Each row is a point on a tangle of strands that fork and nearly touch. The rows are in no order.
Two points are linked if the straight distance between their rows is under 88.9. Some points are linked to none.
k186: [-13  -5 -33  -2  17 -40 -12 -20  16 -21 -13   3 -13   3   9  -6  15   8
  -6 -31 -36 -26 -12  -6   7   3  -4   5 -13   3  -1  36  16   6   0]
k52: [ 18   5  28 -18 -26   5   6 -14 -12  -7  18  -5  47 -16 -23 -31 -41  -8
 -11  11   5  20   2 -11 -18  33 -14 -21  15   4 -30 -12 -11  17 -42]
k59: [ 17  -6  -8  10  15   0   9 -23   9 -40 -16  14 -36  17  17  29   8  58
  19  10 -11 -35 -33  44  -7  10 -12 -43 -45   4   5  23  39 -16  26]
k416: [ 16  -3   6  11 -13  -7   4 -18  -4 -34  24  17   2  -4  19 -16 -31  31
  30  12 -25  -5 -39  25 -29  45  -6 -41 -17  -7 -44  -3   0  18  -7]
k481: [ 14 -19  12 -20  16   8  12   3 -31 -10  18 -31  40   1  -5  44  -6  22
 -28  31  -8 -15 -11   0  -9  12 -39 -25  26  24  15  -2  39   8 -12]
k316: [ 26  42  16  34  16   8  -6  12  21  16  22  15  -9  -7  -6 -44 -28 -13
  19  -2  -1 -10   6  -2   4  -5  34  43   4   5 -31  -1 -22  14 -14]
k426: [ 31 -17  -2  10  13  28  -2  50  -9  -4  53 -14   3 -11  -2 -11  13  -3
 -21   9   0   2  14  26   3   7  -8  17  25   0 -25 -20   4  -2 -42]
k204: [ 19  -7 -16 -27  -3  12   5   4  -6 -12  44   1  -9  -4  26  -1  -6   3
 -19  23 -19 -10   5   4 -18  35 -19 -32   1   3 -38 -12   5   5 -23]
k923: [-27 -22  16  14  19 -14 -25  20  28  -2 -22   1 -16  31   9  19  26  55
   8  -3  17 -14 -21  25  36 -48   8  26 -12  10  17   5   3 -34  -2]
k595: [ 29  14  29   5 -27  25  -9   4   5  -7  32  49 -23   7  16  -4 -15   7
  17   7  19  -4  -5  10   5  10  16 -34 -17  -6 -42  -6 -20  -8  -6]
k758: [  9 -20  36 -10 -23 -22  10 -10  -3 -26  39   1  47  -9 -17 -20 -10  24
  -5   7  -4  17 -26   2 -18  43  -9 -21  14  -6 -34   1  -2  33 -42]
k805: [-45 -12  25 -46 -10   4  15  -2 -11  10   9 -22  21  11 -32   6 -14 -33
  20  22  14  42   4 -23  13  18  -7 -25  -5  -1  14 -26 -16  11   4]
k230: [  5  -5  30  -1 -11  19 -21  27  17  -3  50  42 -18  15  28   0   9  13
  12   6  13   0   0   3  31  -1  16  -5   1   3 -46  -1 -17  -1 -17]
k705: [  3 -24   7 -17  -1 -14 -31  -2   2   8 -18 -34  16  -8  36  35  33   8
 -54  -4   5 -24   2 -30  12  -6 -24  -3  29  19   2  12   8  -9 -28]
k535: [ 33  21  34  10 -17  28 -12   4  19   9  -8  33 -20  14  13   0 -27  25
  22   7  31 -15  -4   7  -9  -5   4 -18 -18   4 -21  -1 -15 -10  11]
k128: [  8  12  -2  11  -7   3   6   8   0   7  12 -10  13 -11 -25 -41 -13 -34
  10  -5  -5  26   0  -6   4  12   6  27   9 -12 -15  -1 -13  20 -28]
k914: [  1  -2 -27  15  -2 -24  20 -17 -20 -12  -5  -1  11  -5 -27   9  17 -17
 -16 -11 -17  -3  -3   4 -18  10  11   0  -3 -14  21  18  24   9  17]
k873: [-17 -22  11  -6   1 -31   4 -23  -7 -20  -5   4  12  10 -17  36  13  27
   5   2  -1 -13 -33   2  -2   6  -8 -24 -18   6  20  25  17   7  11]
k129: [-20  -4  16  -6  27  -5 -38  19  23  14 -19 -47  30   4  21 -24 -13  11
  -1  -8 -11  -1 -20 -18  21 -17 -19  55  34  20 -21  -2 -13  -3 -46]
k332: [ 17  -8 -10  11 -18 -14   3  -8  10  -4  -2  -9  17 -19  -7 -31   5 -14
 -21 -17   6  10  -3 -26  -9  12   4  10   7  -9 -34  22  -6  18 -20]
k759: [-31  -3 -27 -52  34  11  13  -6 -32  13   3 -37  -4  -2  10  15  24 -53
   1  17 -29  25  29  -9   8  -3  -6   6  24   7  19 -21  12 -13   6]
k917: [  3  38 -40  20  -7 -21  18 -36   0  12 -75   2  -5 -22 -24 -13 -33 -26
  -2 -22 -14 -19   7   6 -23 -20  -7  23  -3  -3  23   9  -7  -6  40]
k879: [ 15  36 -29  32   5  -2  15  -3  -3   6   7  33 -25 -13 -32 -41 -12 -26
  30 -12  -3   5   2  33   3  -5  29  28 -22 -15  -6  -9 -17   8  16]
k907: [ 21   2  42  30 -13 -13 -35   0  23  -9   4  22   9   3  23  -9  -3  54
   5  -5  23 -13 -20  17   0  -4   1   7  10   9 -46   4 -29 -14 -29]
k861: [ 14 -25 -28   9   5  -7  13  19 -13 -17  42  -2 -14 -10  -1  11  51 -16
 -25 -20 -11   0  13   6   7  -1  17   3   9 -13  -3   1  28  -5  -2]
k42: [-25  32  20   5  14   3  -4   7  26  37 -14  30 -28   0   5 -24 -24  -3
  46  -9  -1   8  13 -23  14 -28  43  31  -8   6  22  -6 -22   9  15]
k321: [-21 -25  15 -37  20 -16  18  -5 -28   6 -12 -38  22   3 -10  34  17 -14
   0   6 -15  11 -14 -17  15 -14 -15   2  19  13  46   4  22  -5   0]
k71: [-20   5  29 -24   1  35 -18  18  38  19   2   9 -22  25  27  13   2  24
  21  12  23   2   8 -32  23 -16  14 -12  -8   9   3  -5 -14  -3   7]
k260: [ 11  37 -42  28  10 -14  10  -9   4  17 -24   4 -12 -20 -38 -54 -29 -32
  26 -14 -18   1   0  28 -12   0   9  35 -11  -7  -8  -1 -19   6   2]
k658: [ 15  13 -30  19 -20   4  34 -28 -16 -18  16  45 -25  -5 -19 -10  -6   7
  10   7   1   0   1  37 -34  21  14 -40 -30 -26  -9  -4  10   5  27]
k10: [-20 -27  43 -46 -11   1   4   7 -14  -5  23 -22  36  10 -20  18  -4   0
  -1  30  20  22  -1 -20  13  26 -18 -32   9  19   0 -19  -5  12 -16]
k284: [-28  14 -64 -33  36  -2   8 -28 -15   6 -12 -34  -4  -6  21 -10 -29 -42
  10   5 -68 -22  -2  -4  -8  22 -27  -6  -6   8  -4  -5  18   6  -4]
k611: [-10 -38   4  -6  21 -15   7  31  -8 -22  22  -6  -9  13 -12  24  14  35
   6  22  -8  -6 -31  33  11  -4  -4   5  -4  11   4  -4  22  -8 -17]
k954: [ 35  -4   0  21 -13 -14 -14  11  19 -16  25   9   8 -10   6 -31   2   6
  -7 -10   2   0 -10  -1  -9  17   5   6   6  -5 -63  18 -15   8 -41]
k269: [ -8 -18  -5 -10 -11  -5  24   8 -14 -21  65  26  -1   1 -15 -19   4 -11
   7   6 -16  17  -6  21  -4  38  12 -27 -13 -20 -29  -4   0  25 -18]
k273: [ 12  -3   0   4  -1  -1  11 -17  15 -28 -20  18 -21  12  21  11 -37  60
  36  14  -7 -25 -46  38 -18  17 -11 -40 -28   3 -11   7  11 -15  12]
k900: [-37 -31  30 -31  -1  -3  10  -6 -17  -1  24 -25  17  16 -28  16  25 -26
   8  11  17  44  11 -28  19   3  14 -10   0  -7  35  -5  -5   0  19]
k502: [ 23   6  32  35  11  42  16  46 -10  17  26  -4  16  -8 -30  -6  -3  -3
  -2   9  20  12  31   8  -7 -14  18  22  32  10  16 -23  -2  12 -12]
k935: [ 35  11  -7  32   6  39   9  35 -18  10  33 -12   5 -20 -19 -20  -4 -20
 -20   5  12   9  31  18 -12  -9   5  25  25  -7  -9 -20   3  -4 -24]
k545: [ 24  10 -14  39 -11  11  -9   5   8  19 -45 -19  13 -18  -4   9  16 -23
 -46 -31  17 -21  28 -25 -10 -30   3  30  30  -9  26  11   1 -11  26]
k527: [ 15   2 -18  38 -19 -12   2   7   2  -2  -3  -1   5 -14 -27 -10  49 -29
 -27 -43  18  25  19 -14   8 -20  45  33   6 -30  10  25  -3   8  20]
k198: [-16  24 -10  -7   6  49  22  16   9  20   1  24 -41  28 -13   3 -11  -9
  42   9  13   6  10  24   6 -21  13  -3 -33 -11  15 -19   4 -15  26]
k125: [  8 -10  -4  -5  25 -17  -7  -2   6  -1 -42 -19   1  -6  24  18 -36  38
  -1  17 -23 -30 -26  22 -11  -6 -39   4   7  25   7   4  10 -12  -5]
k369: [  2 -17  22   7  -6 -19   1 -11  -5 -35  35  10  27  -2   4 -16 -25  42
  11   8 -21   6 -45  28 -12  43 -10 -23  -2  -1 -41   5  -3  26 -27]
k749: [ 21   1  -2  20  12 -24  -8 -21  20 -12 -68  -4  -6 -16  34   3 -43  58
  11  -5 -16 -39 -35  28 -24  -4 -37   2   6  17  -7  11  -3 -15   6]
k490: [ 38   4  12  18  -5 -25 -25  -8  20 -16   2   9  15 -14  33 -26 -14  36
   1 -10   6 -11 -22   6 -15  16  -2   1   3   3 -64   9 -22  -7 -42]
k543: [  2   8  -7  -3   7  13  33  -2 -29   3  -6 -20  27 -14 -37 -14 -47 -12
  -2  21 -12   7 -10  19 -23  18 -27   0  15   8   2 -22  11  16 -11]
k841: [-21 -10  31  -6  31   8 -15  37  11  12  -7 -47  31   3   6 -25  -5  -2
  10   1 -16  18  -2 -10  15 -20  -4  62  53  23   4 -12  -9   6 -28]
k168: [  6  31  -2  24 -16  29   4  -1  -5  18 -22  16   9  -2 -17   6 -10 -22
 -11  -5  33   4  39 -20 -23 -13  16   0  -3  -8  28 -11  -8   1  35]
k329: [-27   2 -57 -25  28  -3 -15 -29  -7 -16   4 -14 -16   8  17  -6 -11 -26
  13  -6 -62 -31  -9   7   1  33 -22 -13 -29   3  -8  22  22   6   3]
k958: [ 16  33  32 -15 -25  11 -18 -23   9  13   1  -8  39 -10  -6 -36 -34 -27
 -16   3  13  13  20 -46 -11  24 -11 -13  15   4 -30  -4 -23  21 -26]
k869: [-48  -8  28 -13  -6  -9   7  -2  -4   0  17  -3  -1   8 -24   0  20 -29
  26  -6   7  46  15 -17  26  -9  24   7 -21 -24  26  -1  -8  14  32]
k838: [ 53   4 -33  18  -6  19  10  -7  -2 -11   4  29 -31 -16  28  -2  -7  14
 -10   0   1 -22  11  27 -39  13  -8 -39 -12 -12 -30 -10  11 -24   8]
k492: [ -9 -13  -8  13  -6 -10   0   0  -9   3  -2 -15   1  -7 -11   5  51 -36
 -22 -30   2  22  21 -23   8 -18  32  27  11 -21  23  11   7  -5  21]
k693: [-30 -29  13   7  11 -48 -14   0   5  -8 -32  -4   1  15  -9  31  30  45
   9  -8   5 -18 -35  16  24 -37  -2  16  -9  15  28  21  11 -23  -1]
k493: [ 67  20 -11  27 -12  28  -2   1  -5   1  11  18 -13 -19  26  -8 -19   2
 -19   3  14 -16  22  21 -31  20 -10 -23   7  -4 -42  -5 -11 -19 -20]
k402: [  1   9 -34  12  -5  -7  25   3  -4  -5  24  46 -31  -6 -31 -29   4 -18
  33  -7  -5  10  -2  44  10  -1  29   8 -30 -25  -8  -6  -2   4  14]
k107: [ -9   4  11 -19 -29  13   0   0  -4  10  11  16  -3   8   1   7  -2 -15
  -3   6  18   9  13 -20   2   7   2 -28 -14  -9   2 -11 -18   4   8]
k72: [-37  31  16 -31 -13  20  -2 -16  10  34   4   8   9  11   7   2  -8 -30
   9  10  21  26  32 -48   6   5   9 -21 -17 -14   8 -14 -25  23  21]
k641: [  4 -22  18  29 -15 -13 -24  22  14  -9   5  10   5   4  -1  10  39  26
 -25  -9  30  -6  -8   8   5 -20   5  11   5   4   0   3  -9  -7 -13]
k507: [ 19  -8 -23 -13  -2  11   6 -28 -32  -4  -8 -10   1  -7  11  53  13   3
 -41  14  -2 -26   9 -15 -20   7 -18 -45   2   4  15  15  31  -7  16]
k27: [  2 -10  32 -12   3  21 -23  44  10   0  54  10   0  16  24   6  11   9
  10  19   8   7  -6   1  22   9   6   6  11   8 -34 -19 -20   4 -34]
k932: [-32 -20  15 -11  -4 -32  22   5 -11 -11  19  -8  17  -4 -36 -12  -8  -7
  25  11 -13  24 -21   7   8  19   5   7  -3 -11   4  -7  -6  26 -12]
k561: [ 12 -26 -12  18  -6 -13  30   2 -37 -25  37   6   6  -9 -38  19  41  -5
 -26   0   1  10   0  18  -8  11  21 -10   0 -14  21   0  29  14   6]
k694: [-31 -20  12 -39   5 -15   4 -16 -35   5   5 -29  15   3 -10  30  35 -33
  -6  -5  -6  31   9 -37  18  -1   6  -3   4  -2  38   7   9  -8  10]
k769: [-17 -22  14 -13  21 -33 -16 -15 -21   0 -20 -24  33  13  19  50  29  36
 -16  -9 -20 -28 -36 -16  12 -26 -38   4  17  22  32  40  27  -6 -10]
k523: [ 17  -2  34  21  -8  31  16  13 -15  10 -11 -13  29   2 -43  -3 -20  -3
  -1  14  36   5  19  -4 -13 -14  -4   6  19  19  30 -25  -7   4  12]
k348: [ 18   2 -17 -11  -2  10  11  11 -17 -13  59  14   4 -10   4 -28 -19  -7
   1  12 -21   8  -5  16 -15  42   4 -20  -2  -4 -51 -13  -6  15 -36]
k741: [ 15  12 -41   3  -8  39   1   4 -14   6  11  -3 -16  -9  16  24  16 -32
 -39  16  19  -6  48 -10 -15  -3  -4 -23   5  -9  -5 -26   8 -15   4]
k479: [ 22   0 -34  17 -14 -28  -3 -41   1 -36 -21  48 -24   7  10  12  28  27
  -8 -25 -14 -27  -5  22  -4  22  12 -32 -32 -19  13  38  36   1  47]
k312: [  7 -12  -7  15 -28 -40   7 -39   8 -35   2  48 -12   8 -14   6  17  32
  14 -16   5   1 -24  22   0  19  21 -43 -41 -25   0  29  14  15  39]
k732: [ 22  -1 -18   8 -21  -5  11 -14  -3 -17   7  39 -26  -4  10   1   2  12
  -6  -2   4  -8   6  14 -22  18   6 -47 -23 -16 -21   2   6  -2  15]
k242: [-47 -11  21 -14  17 -11 -26  22  22   5  21  -2  -9  18  16 -19   4   1
  35   0 -13  28 -20  -5  34  -8  13  40  -4   2 -11 -11 -23   7 -13]
k808: [ 30 -21   7  34 -19   0 -16  15   4 -10 -14   0   2 -11  -2  24  37  12
 -41 -14  32 -14   9   3   2 -15   8   6   8  -3  15  10   4  -9   7]
k44: [-53  -4  25  -2  17 -24 -16  10  25   6   8  -1 -10  11   0 -30  17   0
  50 -15 -18  34 -10   2  35 -23  26  60  -1  -4  13  12 -18  10   4]
k358: [-30   4 -27 -33  20  -1   5  -7  -5  17 -20 -35  -5  -6  15  -6   2 -42
  -1  -4 -29  11  10 -14   9  -2 -12  13  15   1  11 -11   1 -11   2]
k756: [-11  26   6  16  16   9   2   3   2  27 -41 -12   2  -7 -20 -36 -46 -15
  25   0  -9  -2  -1   6  -1  -8 -10  34  13  13  17 -14 -20   7   0]
k537: [-15 -40  42 -19  -8 -14   8  -1  -4 -16  10 -17  19  22 -22  37   7  29
   5  21  25   3 -24  -6  -1  10 -10 -38  -8  13   8   2   7   9  -9]
k565: [ 40  -4   2  49 -20  12 -18  18  13   7 -41   7  -1 -14   0  22  23  15
 -47 -25  32 -21  25  -5 -14 -31  14  16  17   1  23  10  -2 -14  29]
k790: [ 17   4   6  -1  -3   0   9 -22   2 -17  -6  22  -7   4  19  -7 -57  42
  41  16 -11  -7 -48  25 -31  41 -15 -48 -23  -4 -29  -4   0   1   6]
k133: [ 34   5   8  15 -18  29  19   7 -21   7  -4  -3   5  -6 -15   9 -26   3
 -14  25  29  -2  15  20 -23   6 -18 -21   8   6   4 -20  -3  -6   5]
k962: [-28 -16  35 -23  13  -3 -21  36  10  -3  38   6   7  22  16  -6  -9  17
  28  20   3  14 -33   7  31   9   1  18  -1   7 -33 -18 -22   9 -40]
k975: [  9  11 -23   1  -5   9  17  -9 -13  16 -28 -42  35 -20 -16 -18 -20 -42
 -30 -12  -5   1  17 -27 -12  -4 -21  17  30  -2  -3  -4   3  -1 -10]
k908: [-35  10 -48 -32  14 -23  10 -33   5  12 -36 -27   4 -10  16 -19 -19 -46
   4 -16 -44  -6   0 -25   0  10 -18   8   0  -6  -1  12   3   2   0]
k786: [ 27  24 -14  18  15   2   6  -1   3  14 -48 -13   4 -19 -11 -31 -56  -6
   8   2 -11 -23 -11  23 -14 -10 -26  36  10  14  -2  -1 -16  -7  -5]
k645: [-18  -6  19 -30 -22  -6 -23 -15  15  16   0 -27  33  -5  20  -3  16 -25
 -31  -7  10  19  18 -61  18  17  -7  -7  13  -3 -10   4 -25  14 -14]
k851: [ 45  37   0  34   6  24 -18   6  20  14 -18  33 -38  -5  22 -22 -32  16
  19   3   6 -27   9  26  -5 -13   2  14 -14   8 -16  -2 -17 -14  16]
k218: [ -6 -15 -18 -27  23  19   5   9 -28   7  27 -44  -1  -9  13  14  57 -41
 -30   8 -17  27  35 -12  10  -5   1  11  31  -1   6  -7  19 -15  -9]
k966: [-32 -33  -2 -18  41 -21 -14  24  -1 -16   7 -12 -14  26  24  24  -3  55
   9  24 -13 -20 -41  25  18  -6 -17  16 -13  23 -11  -3  12 -22 -29]
k325: [-11   2 -14 -17   2  14  -4  -2 -14   7  14 -38  12  -5   8  11  52 -55
 -36  -8  -5  30  49 -29   8 -11  19  17  26 -12  10  -2  11  -4  12]
k349: [ 48  44  16  42   9  14 -25   8  31  10   6  36 -25  -4  26 -25 -25  15
  12   0   6 -36   4  13  -1  -8  29  24   1  16 -36  -4 -19 -11  -5]
k409: [-26   3  -3 -43  -5  -6  18 -21  20  -7   0  18 -40  25  -6  15 -26   8
  36   8  -4   0 -26  16   5  16  -2 -34 -55 -11  -1   8   6 -13  12]
k152: [  1   1 -30   2  12  14  31  -1 -21   2 -11 -34  23 -21 -18 -11 -24 -37
 -20   8 -24   2  15   4 -22   8 -19  11  25   5   0 -17  17   6 -18]
k877: [-22   1  18  -2   0   7 -30  17  47   7 -17  23 -28  30  27  14  11  42
  15  -5  25 -16  -8  -2  26 -38   3   7 -20   5   0  12 -10 -26   6]
k194: [ -3 -31  18  15   3  -9  -6  30   6 -16  23   8  -8  12  -2  21  28  42
  -8  19  17 -10 -21  26  10 -16   3   2   3   9  -9  -6   6 -13 -23]
k97: [-38  21  13 -16   5  19  -4   7  31  24 -15  27 -38  22   2 -13 -20  -3
  54  -4   9   7  -3  -1  29 -17  15   9 -31  -5  18  -1 -10  -4  25]
k872: [ -2  43  -5  10 -23  18   7 -29  -4  25 -64   0  19  -6  -9   6 -35 -22
 -11  -3  29   0  23 -29 -24 -11  -8   2  -2  -2  30  -7 -19  -2  43]
k495: [ 54  26  11  23  -4  35  -9  -1 -10   8  -8   2  -2 -17  11 -11 -41   6
  -9  17  21 -14  14  22 -30   6 -24 -18  12  10 -24 -21 -14 -15 -14]
k703: [-13 -20  -6  -6  32 -22 -34  24  20   4 -21 -31   7   2  33   3  -3  25
 -12  -4 -20 -22 -21   8  20 -16 -24  43  17  23 -10  -3  -1 -18 -35]
k784: [-21  -3  35   5 -11 -17   3   6   1   4  14  -3  26  -8 -45 -30 -17 -13
  22  -4   7  35 -18  -5  12   9   9  22   7  -4   0  -3 -30  26 -22]
k379: [ -5 -19  -1 -15   1  -8 -38  11  21  -2   6  -9  -8   5  48  30  54  20
 -37 -10   4 -18   6 -23  25 -16  -7  -5   7  10  -8  10  -3 -25 -27]
k826: [ 12   6 -48  20 -22 -14  39 -11 -15 -16  31  46 -25  -7 -34 -16   9 -12
  10  -5  -2   8   8  44 -13  10  27 -15 -33 -32  -5  -1  16   5  24]
k757: [-14 -15  38 -13  11  31  12  21  -9  21 -13 -37  31   8 -11  15  13 -10
  -5   6  16  24  31 -27   6 -23   7  16  38  30  44 -15  -2   3  25]
k899: [ 11  34  -6  48 -25  26  22   1 -17   8   0  28  10 -10 -47  -4   3 -33
  -5  -7  38  18  31   5 -30  -9  37  14  -4 -23  25 -13  -9  10  36]
k832: [-20  32  26   6  25   4   7   7   9  38 -10   7  -1  -5 -22 -34 -40 -16
  44   0   2  10   9 -23   2 -15  33  35   6   7  18 -12 -24  18   4]
k240: [  4   6 -38 -21   6  23   1 -17 -32   8  -9  -9  -9  -9  25  51  30 -29
 -37  14   2  -7  28 -27  -1  -4 -11 -22   0  -4  26  -8  25 -30  19]
k987: [ -8 -21   5 -17  33 -10  23   6 -39  -6   2 -43  29  -1 -11  25   2  -6
  -3  12 -30  -7 -20   0   2  -5 -27   6  29  19  28   2  31   5 -12]
k434: [ 15 -18   2 -21  15 -16 -26 -10  -6   1 -23 -31  19  -2  45  52  23  32
 -44   2 -15 -37  -9 -24   8 -15 -38 -12  20  26  11  31  27 -12 -21]
k556: [ -7 -10  -6 -14 -17 -31 -14  -9  20 -10   6 -16  16 -16  11 -15  12 -13
 -31 -19  -8   7   3 -46   4  16  -5  -5   5 -15 -27  27 -11  18 -30]
k228: [-18  29 -44   4  -3  21   9 -14  -7  11  -6  23 -39   7  -3  -2  15 -45
  10  -3   1  16  37  -5   3 -14  16   5 -18 -27  13 -23   8 -16  33]
k161: [  2  -8 -41  -8  11 -32 -18  -8  27 -27  -9  37 -43  10  36  -3  22  27
  10 -23 -22 -33  -5  15   6   7  -4  -2 -32  -2  -9  20  24 -12   4]
k591: [ -7 -11   4   2 -20  -9  41  10 -23 -10  43  19   9   2 -49 -11 -11 -14
  23  20   8  23 -16  28 -12  19  12 -14 -20 -20  -9 -18  -9  25  -2]
k570: [ 28  -1 -40   7 -10 -15  -8 -24  27 -22 -36  38 -44   4  36   9  13  35
 -16 -20  -7 -39   5  18  -1  -1  -5 -23 -28  -8   1  19  28 -28  32]
k439: [  2  -9  37  20   2  24   6  42  -1  11  32   5   8   6 -12  -5  17  10
   9  -1  21  21  18 -14   4 -21  35  26  26   6  23 -13  -9  17  -5]
k522: [  3  -8  48  -1 -35  12 -17   8   3  10   1  10  14  10  -4   7  -4   8
  -7   2  43   6   9 -27   4   3   6 -22   0   6  13  -1 -19  12  10]
k344: [ 29 -18  50  14 -41  19  -8  16  -2  -9  28  24  24  10 -13   8  10  20
 -15   8  54  11   6  -9 -11   9   9 -31  10   0 -16  -5 -22   8  -7]
k986: [ -7  28 -12  13 -10  -3   2 -24   3  27 -78  -6  -8  -4  -8  -3 -36 -19
  -3 -13   6 -19   1  -1 -12 -27 -21  12  -5   2  40   0 -16 -11  44]
k734: [-22  16 -21 -12  -8  -2  36 -25 -24   1  -6  -2   5  -2 -31  -4 -38 -22
   8  21 -10   8  -4   7 -27  20 -13 -20  -9  -5   7 -13   3  10  11]
k719: [ -3  28 -53  16   5 -26  22 -33   6   8 -50  -6  -2 -21 -29 -37 -25 -32
   8 -30 -31   0   1  13 -14  -8   1  32  -6 -11  12   7  -9   4  19]
k49: [  8 -22   0 -28   5   7   0  14 -18 -11  23 -23  -1   6  20  22   7  13
 -20  29  -9 -12  -4   0   1  25 -26 -26   9  18  -8 -10  17   2 -24]
k982: [ 45  19  -3  32   3 -12 -10 -14  18   4 -63   9 -21 -19  23 -15 -48  49
  15  -7  -1 -27 -21  40 -22 -12 -21   8  -1  14  -7  -2 -13 -19   1]
k494: [ -4   7  40 -40 -38  -3 -20 -31  13  12  -9  -6  34 -10  11  -2 -24  -7
 -19   5  16  10   7 -44   2  31 -21 -37   6   4 -14  -6 -32  10 -16]
k828: [-27  -6  42 -18  11  12 -13  24  11  22 -13 -38  30   4   7   0   6  -1
   2   1   1  24  13 -37  15 -17   2  32  46  28  28 -11  -4   6  -4]
k738: [-12  -1 -29 -27  10   5  -5 -27 -32 -15  11  -3 -12  14  18  35  11   2
  -8  17 -30 -19 -12 -10  -2  23 -23 -46 -21   7   8  15  31   2  12]
k177: [-37  16   0 -35  -7  13  37 -10 -20  10   1 -10  18  17 -34   4 -28 -41
  22  36  19  32   9  -5 -12  20 -10 -30  -7  -8  13 -32  -6  12   7]
k437: [-60  -7  27 -20   8 -25  -1  -2  13   2   9  -8 -15  10  -9 -18  22 -23
  40 -19  -9  47   6  -7  31 -21  27  33 -12 -16  32   5 -12  15  28]
k455: [-16 -15   9   8 -17 -45   1 -44   4 -35   0  24   0  22 -23  26  18  40
  19  -9  -1   0 -40  17   8  12   4 -35 -40  -5  12  37  24  18  28]
k157: [ 33 -30 -25  13  18  15   1  44   0 -14  44 -15 -15  -9  11  -3  42 -11
 -26  -3 -12  -5  14  20   7  -4   2  21  23 -10 -20  -7  11 -12 -35]
k241: [-10 -26  -8 -16  23 -14 -25  16  10  -1 -18 -18 -16   7  41  23 -10  44
  -4  17  -5 -34 -24  13  11 -17 -29  13   3  25  -3  -2   1 -26 -21]
k136: [  0   2 -38  13   5 -31  13 -20   2 -22 -17  -4   3 -10  -9 -13   6  -4
  -5 -23 -38 -22 -21  11 -14  15  -7  -1 -10  -3  -1  36  20  23   5]
k58: [-13  33 -34 -23 -11  37  20  -6   6  13   7  28 -44  22   0  11  -4 -24
  19   9  13   4  27  12   2  -4   5 -23 -41 -23   3 -24  12 -30  28]
k593: [  6 -11   9   9  -7  20 -18  35  18   2  32  22 -28  11  20  15  57   4
 -17 -12  21   8  30 -11  26 -31  33  10   7 -12  10   1   9 -11  11]
k644: [ 14  13 -17  25  -2  13   3   3   6  23 -35 -37  22 -22 -10 -27   3 -40
 -27 -26  -1   8  24 -32   3 -21   0  42  29  -6   5  12  -2   2   5]
k980: [  7 -11  35   5  -4  38  -1  45  12  17  30  10 -10  15  10  18  33  18
  -6   5  35  10  29 -21  10 -34  33   3  18   5  17 -18  -3   2   7]
k391: [-47   4  37 -43   8  21  -7   9  18  25   4  -8  -3  14  21   4   6 -11
  15   8  10  34  21 -45  23  -4  14  -9  -1   5  17  -8 -22  14  22]
k296: [ 51  37 -24  36  15 -14  -3 -12  13  10 -58   5 -16 -31   5 -33 -53  16
  21 -10 -12 -26 -15  38 -28  -5 -10  27  -4  12  -9   5 -23 -11   6]
k891: [-20  -8  -3  -9  -1  -2 -46  25  33   0  15  15 -29  14  45   0  55   9
 -12 -28   0   2   9 -20  37 -20  18  15   6  -7  -4  10   0 -16  -8]
k469: [-23 -25   5 -11  16 -42  -8 -16 -16   3 -35  -5   9  11   6  46  32  34
  -4 -18  -4 -18 -31 -13  20 -38 -17   8   2  14  45  33  26 -16   3]
k36: [ -9   7 -47 -14  20  -5  -9 -30 -38  -7  10 -12   4   5  15  22  14 -19
 -11 -12 -51 -22  -8  -9   0  18 -30 -22 -16   1  21  35  42   3   9]
k347: [  5  20 -23  48 -15  -1  18  -3  -4   4  -1  18   5 -13 -45 -24  20 -26
  -5 -29  21  23  18  10  -7 -14  49  29  -4 -31  27   7 -12  16  33]

Follow the links from the first point to the second, and from the first to the third. Name the last point that the two ways share.
k228, k129, k194 -> k241
k980, k719, k312 -> k502
k152, k49, k27 -> k900
k493, k891, k161 -> k502
k479, k641, k49 -> k805
k962, k641, k49 -> k900
k537, k129, k481 -> k805
k42, k808, k757 -> k241

A fork is a point with three links, a tip a point with one. Leave the first point through the second and follow the links. Name the first fork or tip that comes.
k805, k10 -> k502
k348, k269 -> k332
k545, k565 -> k241
k168, k899 -> k741
k242, k962 -> k316
k469, k693 -> k344

Name the points in between on the shortest way along the links from the first point to the second, in order.
k230, k873 -> k27 k962 k242 k44 k437 k869 k900 k805 k10 k537
k241, k10 -> k966 k611 k194 k641 k808 k565 k545 k644 k975 k152 k543 k734 k177 k805
k379, k161 -> k891 k593 k980 k439 k502 k935 k426 k157 k861 k561 k914 k136 k186
k52, k694 -> k958 k494 k645 k556 k332 k128 k784 k932 k591 k269 k348 k204 k49 k481 k987 k321
k527, k240 -> k492 k325 k218 k759 k358 k908 k284 k329 k36 k738 k507
